Points on a hilly landscape, in no order, each with its height.
From any point a ball takes the steepest step (drop divided by distance) to one of its 3 nearest points. It stops when none of these is lower. Distance is the straight distance between rows; heights are no part of it.
Z_119: [101 74 86 99 82 73 94 118 100 114 110 126 90 111 76 120 83 112 49 121]  h=295
Z_535: [116 65 94 102 74 68 102 125 121 97 102 115 91 115 95 103 93 118 81 109]  h=298
Z_112: [82 90 94 105 76 118 105 92 96 104 92 90 123 90 106 103 92 103 121 94]  h=428
Z_883: [117 135 95 95 90 139 119 107 67 130 79 91 100 80 87 107 93 97 83 99]  h=484
Z_878: [48 81 80 119 95 96 117 93 126 85 111 107 116 107 100 74 86 81 107 96]  h=335
Z_328: [131 84 96 89 88 51 76 130 126 93 114 140 57 123 87 102 101 97 47 120]  h=167
Z_287: [121 92 90 104 78 95 88 88 70 115 70 105 88 95 71 139 86 124 75 123]  h=184
Z_787: [120 85 107 99 113 47 64 91 116 82 111 109 84 115 109 111 108 108 108 109]  h=334
Z_502: [79 99 105 109 115 113 126 108 123 76 112 86 112 107 121 62 101 80 122 84]  h=370
Z_145: [142 85 107 97 82 74 86 119 117 93 95 115 69 105 77 104 95 115 64 123]  h=218
Z_409: [123 114 118 94 123 71 67 94 100 94 101 90 80 103 94 98 113 97 97 109]  h=440
Z_566: [56 67 79 121 80 84 119 110 131 91 111 123 105 117 98 82 79 90 92 97]  h=347
Z_251: [123 128 116 89 115 111 97 115 95 110 97 89 77 95 73 89 101 84 60 115]  h=527
Z_474: [134 119 115 87 117 106 95 101 79 101 82 95 97 94 105 111 125 115 119 90]  h=664
Z_870: [132 88 100 100 87 82 91 108 97 105 87 107 76 100 70 118 91 120 59 123]  h=174
Z_677: [63 111 100 103 124 123 115 88 109 76 111 91 122 102 118 77 105 84 136 80]  h=404
Z_323: [103 113 104 94 99 116 100 89 73 115 83 93 117 90 111 120 112 113 132 88]  h=409
Z_344: [87 96 102 102 89 111 113 111 118 106 111 85 106 99 91 78 80 85 85 104]  h=203
Z_288: [120 136 116 88 126 106 103 111 82 114 89 89 100 89 105 100 125 98 116 80]  h=730
Z_641: [108 86 90 92 90 89 101 120 104 110 115 116 87 103 73 104 77 102 40 120]  h=310
Z_851: [73 73 85 115 111 59 105 96 136 75 116 120 96 129 113 86 99 92 104 93]  h=165
Z_168: [64 70 87 113 104 57 76 82 111 94 113 117 107 118 103 116 98 103 110 104]  h=236
Z_950: [101 137 108 97 118 116 100 105 82 122 93 87 94 90 80 96 105 83 83 101]  h=592
Z_816: [109 113 90 98 90 124 102 95 70 131 83 91 102 84 78 120 87 96 74 114]  h=254
Z_789: [78 117 92 100 91 130 107 86 73 118 86 102 126 82 113 115 112 95 136 83]  h=452
Z_959: [77 128 101 100 106 130 110 103 84 111 95 95 122 84 118 98 115 90 132 75]  h=496
Z_555: [121 96 117 94 103 97 102 108 111 88 98 86 102 102 113 91 112 111 119 95]  h=495
Z_64: [104 88 103 98 100 90 87 87 90 101 92 91 112 99 105 119 101 122 123 100]  h=186
Z_526: [122 116 113 94 96 121 115 116 91 115 81 86 102 91 96 98 104 104 100 94]  h=740
Z_202: [67 105 89 104 82 139 112 88 87 107 93 103 127 81 120 96 105 89 134 80]  h=510
Z_192: [132 95 107 96 97 70 77 106 104 96 94 105 67 103 76 110 103 111 68 123]  h=217
Z_640: [133 89 109 97 90 64 83 115 123 85 106 103 70 109 98 93 107 103 83 114]  h=328
Z_472: [96 114 105 93 112 111 100 94 91 109 94 89 115 93 115 105 111 104 128 84]  h=325
Z_196: [101 110 111 95 112 120 118 110 109 91 105 87 113 101 120 80 112 99 127 78]  h=608
Z_52: [105 64 106 96 111 84 90 84 116 65 114 104 109 120 126 114 106 130 137 100]  h=70
Z_582: [85 74 87 107 71 85 96 103 104 112 100 110 104 102 86 115 80 108 85 110]  h=253
Z_185: [93 128 103 98 96 127 112 105 84 126 90 85 111 84 98 98 103 85 105 91]  h=698
Z_559: [103 115 117 89 139 108 99 92 102 84 114 93 109 107 131 91 123 101 134 84]  h=590
Z_476: [91 130 108 98 118 105 92 96 84 120 97 82 104 93 98 100 109 86 104 95]  h=629
Z_199: [88 60 94 110 86 86 116 102 128 80 105 107 109 116 113 89 93 115 120 97]  h=94
Z_402: [125 100 100 101 88 107 95 92 74 117 69 96 90 98 72 130 92 117 82 114]  h=176
Z_339: [108 145 97 94 115 118 117 110 68 124 86 102 110 81 113 114 124 105 130 66]  h=802
Z_33: [75 61 80 114 78 65 110 123 130 101 111 142 102 127 99 100 92 102 79 102]  h=353
Z_508: [126 139 110 96 112 122 107 103 67 125 70 93 85 89 76 113 109 99 80 98]  h=398
Z_359: [114 120 104 93 112 112 94 103 83 122 97 90 84 92 72 103 86 90 53 118]  h=568
Z_720: [82 72 92 116 96 79 115 104 133 80 111 107 104 121 110 85 93 97 109 94]  h=133
Z_494: [106 75 103 99 101 80 94 92 121 76 107 100 107 115 120 101 103 122 125 99]  h=47
Z_430: [126 106 109 96 97 106 102 107 90 111 80 88 98 94 92 105 107 112 97 106]  h=682
Z_109: [80 79 98 101 122 88 88 75 103 80 113 99 115 111 118 109 104 116 131 95]  h=87
Z_654: [47 106 90 111 84 135 108 87 103 102 104 101 122 82 104 76 97 72 118 90]  h=575
Z_296: [136 85 108 96 86 87 99 116 111 97 89 94 84 102 91 100 100 114 90 112]  h=429
Z_499: [126 108 106 95 95 110 106 115 107 107 97 87 82 98 78 89 92 95 66 114]  h=483
Z_839: [70 122 94 99 110 146 116 88 75 97 108 114 131 84 140 110 122 103 153 61]  h=602
Z_838: [101 92 111 98 112 103 95 88 98 87 103 93 118 107 121 108 109 120 134 90]  h=140
Z_672: [77 98 87 103 65 135 115 101 91 117 101 95 113 81 93 90 82 86 88 102]  h=630
Z_25: [101 85 107 104 117 95 106 96 123 69 114 91 106 115 126 82 104 104 126 90]  h=247
Z_59: [78 60 74 121 95 61 118 107 140 70 111 133 102 135 120 93 96 106 111 92]  h=175
Z_257: [127 120 101 100 91 126 108 97 65 124 62 96 88 90 78 124 98 110 81 109]  h=119
Z_942: [113 100 104 96 101 85 88 112 104 108 105 96 87 99 74 98 92 96 65 122]  h=396
Z_964: [76 123 90 101 75 149 112 95 74 131 93 97 114 72 101 96 97 76 102 89]  h=684
Z_681: [107 94 114 90 140 75 68 76 114 59 130 104 91 123 128 101 115 106 124 101]  h=142
Z_236: [58 103 94 110 104 102 91 80 94 107 105 94 120 93 103 102 98 84 121 101]  h=427
Z_934: [96 75 100 107 84 99 114 113 125 87 101 90 107 108 112 84 92 107 113 95]  h=196
Z_12: [95 144 82 101 65 144 121 100 53 140 81 114 112 74 107 118 109 91 120 72]  h=744
Z_72: [92 110 81 90 94 126 101 92 71 128 107 103 100 81 72 113 70 88 45 124]  h=430
Z_986: [62 93 93 116 96 98 115 104 125 95 115 97 105 109 102 71 87 76 98 96]  h=314
Z_616: [130 96 104 94 81 120 113 112 87 109 85 92 90 91 75 107 86 117 68 115]  h=532
Z_275: [133 114 117 96 109 95 85 100 84 107 76 92 82 95 80 112 111 111 88 110]  h=635
Z_554: [119 105 105 102 106 78 71 91 84 109 91 102 73 99 64 124 94 105 60 128]  h=201
Z_783: [115 62 92 104 104 72 109 99 146 46 123 124 82 133 142 88 104 111 118 95]  h=273
Z_596: [133 104 110 92 104 61 74 113 116 89 109 113 57 105 75 100 104 91 56 126]  h=183
Z_179: [79 131 109 92 139 112 103 96 93 102 110 93 114 96 121 89 120 89 129 75]  h=595
Z_210: [75 108 98 104 94 138 125 101 99 90 101 94 129 91 123 81 102 96 136 79]  h=605
Z_113: [104 100 112 97 113 94 94 100 107 95 102 82 105 103 109 92 108 101 119 97]  h=313
Z_702: [115 110 114 99 113 91 100 113 117 96 108 82 92 107 103 75 104 85 95 103]  h=468
Z_639: [101 92 107 101 110 84 87 96 107 90 102 88 106 105 108 101 106 108 119 103]  h=156
Z_706: [100 77 103 98 129 70 78 79 124 50 129 115 94 128 133 105 109 111 126 101]  h=108
Z_277: [107 128 84 94 70 161 121 94 58 135 89 105 104 72 91 109 84 86 78 101]  h=612
Z_813: [122 160 113 98 132 110 104 109 72 124 77 100 87 87 88 106 133 96 94 76]  h=774
Z_254: [101 91 90 104 90 83 81 90 79 123 86 103 91 101 76 129 85 112 73 123]  h=188
Z_302: [57 79 88 114 74 125 119 86 110 85 96 105 124 87 108 82 93 91 125 91]  h=591
Z_617: [111 118 97 88 91 141 121 114 87 119 104 93 96 85 81 84 81 85 55 108]  h=560
Z_853: [88 117 88 91 83 148 112 99 76 124 106 96 105 77 82 94 79 81 63 112]  h=511
Z_837: [77 104 94 104 88 112 90 88 87 117 98 90 112 89 90 102 88 86 97 106]  h=329
Z_817: [113 74 99 105 98 56 97 114 143 75 115 113 78 128 116 84 104 94 94 100]  h=267
Z_129: [68 99 101 105 123 102 97 83 109 81 114 96 117 103 119 87 103 88 128 89]  h=380
Z_923: [102 82 94 103 83 83 84 87 85 112 86 98 102 99 89 130 95 120 103 110]  h=192
Z_31: [68 52 81 117 77 81 112 93 122 79 101 118 116 113 110 101 87 116 121 95]  h=113
Z_315: [86 63 94 110 113 66 93 89 123 69 114 117 102 125 122 107 103 117 121 100]  h=78
Z_762: [133 129 120 89 125 88 79 99 88 101 88 89 82 91 91 99 124 97 102 102]  h=551
Z_147: [126 135 110 92 107 127 112 120 83 122 85 92 91 85 77 94 104 93 68 105]  h=543
Z_718: [106 85 85 88 80 111 113 116 99 114 109 108 93 93 77 104 72 106 45 119]  h=336
Z_547: [81 116 108 102 130 109 110 100 114 84 117 83 111 106 115 69 107 78 120 87]  h=385
Z_58: [89 82 100 107 103 67 81 89 110 97 108 97 101 107 98 109 96 104 106 108]  h=225
Z_331: [96 77 92 101 79 83 105 123 117 108 111 111 93 109 87 99 85 104 74 109]  h=274
Z_415: [106 138 94 96 97 136 106 89 57 132 80 97 96 82 75 118 90 87 66 111]  h=413
Z_701: [60 91 95 113 60 138 126 101 104 102 104 101 118 79 105 71 83 78 105 90]  h=596
Z_685: [101 106 113 92 136 80 87 88 117 73 121 90 94 114 123 82 114 89 118 95]  h=200
Z_567: [139 153 111 96 117 116 120 116 75 119 69 105 84 83 96 111 129 111 101 77]  h=797
Z_749: [86 89 72 86 78 123 111 104 81 117 120 116 106 82 79 105 60 95 42 118]  h=374
Z_806: [98 113 113 96 121 122 114 98 98 90 110 93 123 100 128 92 118 102 137 79]  h=515
Z_188: [73 80 88 112 87 81 95 96 111 107 105 106 109 107 95 104 88 97 96 109]  h=243
Z_183: [90 94 94 105 94 91 84 88 91 115 96 91 111 99 91 118 94 107 109 105]  h=202
Z_438: [80 91 102 106 126 99 117 94 128 67 118 97 105 115 123 75 101 91 125 89]  h=343
Z_885: [139 101 112 87 111 48 54 93 111 77 101 107 69 104 97 107 115 100 99 116]  h=361
Z_100: [109 114 117 85 135 126 109 96 89 80 117 104 116 105 139 107 122 117 141 72]  h=600
Z_972: [82 96 99 103 94 103 101 100 103 110 97 92 109 98 97 96 95 93 108 100]  h=332
Z_291: [109 84 105 103 117 64 84 94 135 62 123 104 84 122 126 86 109 98 115 103]  h=190
Z_150: [74 90 88 106 87 93 81 91 90 119 102 98 102 99 81 117 82 94 80 116]  h=263
Z_78: [145 106 118 98 101 81 75 88 80 99 68 94 78 94 84 125 115 121 99 110]  h=656
Z_761: [141 86 110 94 85 80 97 118 125 87 97 96 78 104 97 92 102 110 96 110]  h=379
Z_159: [56 111 95 105 104 132 106 80 91 101 103 103 125 83 118 91 107 83 136 81]  h=550
Z_564: [122 83 110 100 98 72 89 104 118 88 102 95 90 110 106 99 106 111 107 104]  h=275

For each start below, name the point where the ball stops.
Z_331: Z_639
Z_359: Z_870
Z_112: Z_494
Z_236: Z_494
Z_251: Z_870

Call two points neighbours if one is among the 3 nearest of the other. Go from one point of each pair to the other, from neighbour to neighbour, staying as low as possible. Name the highest point that can't be avoided.
Z_472, Z_344: Z_323
Z_639, Z_596: Z_192
Z_199, Z_257: Z_923
Z_199, Z_494: Z_851
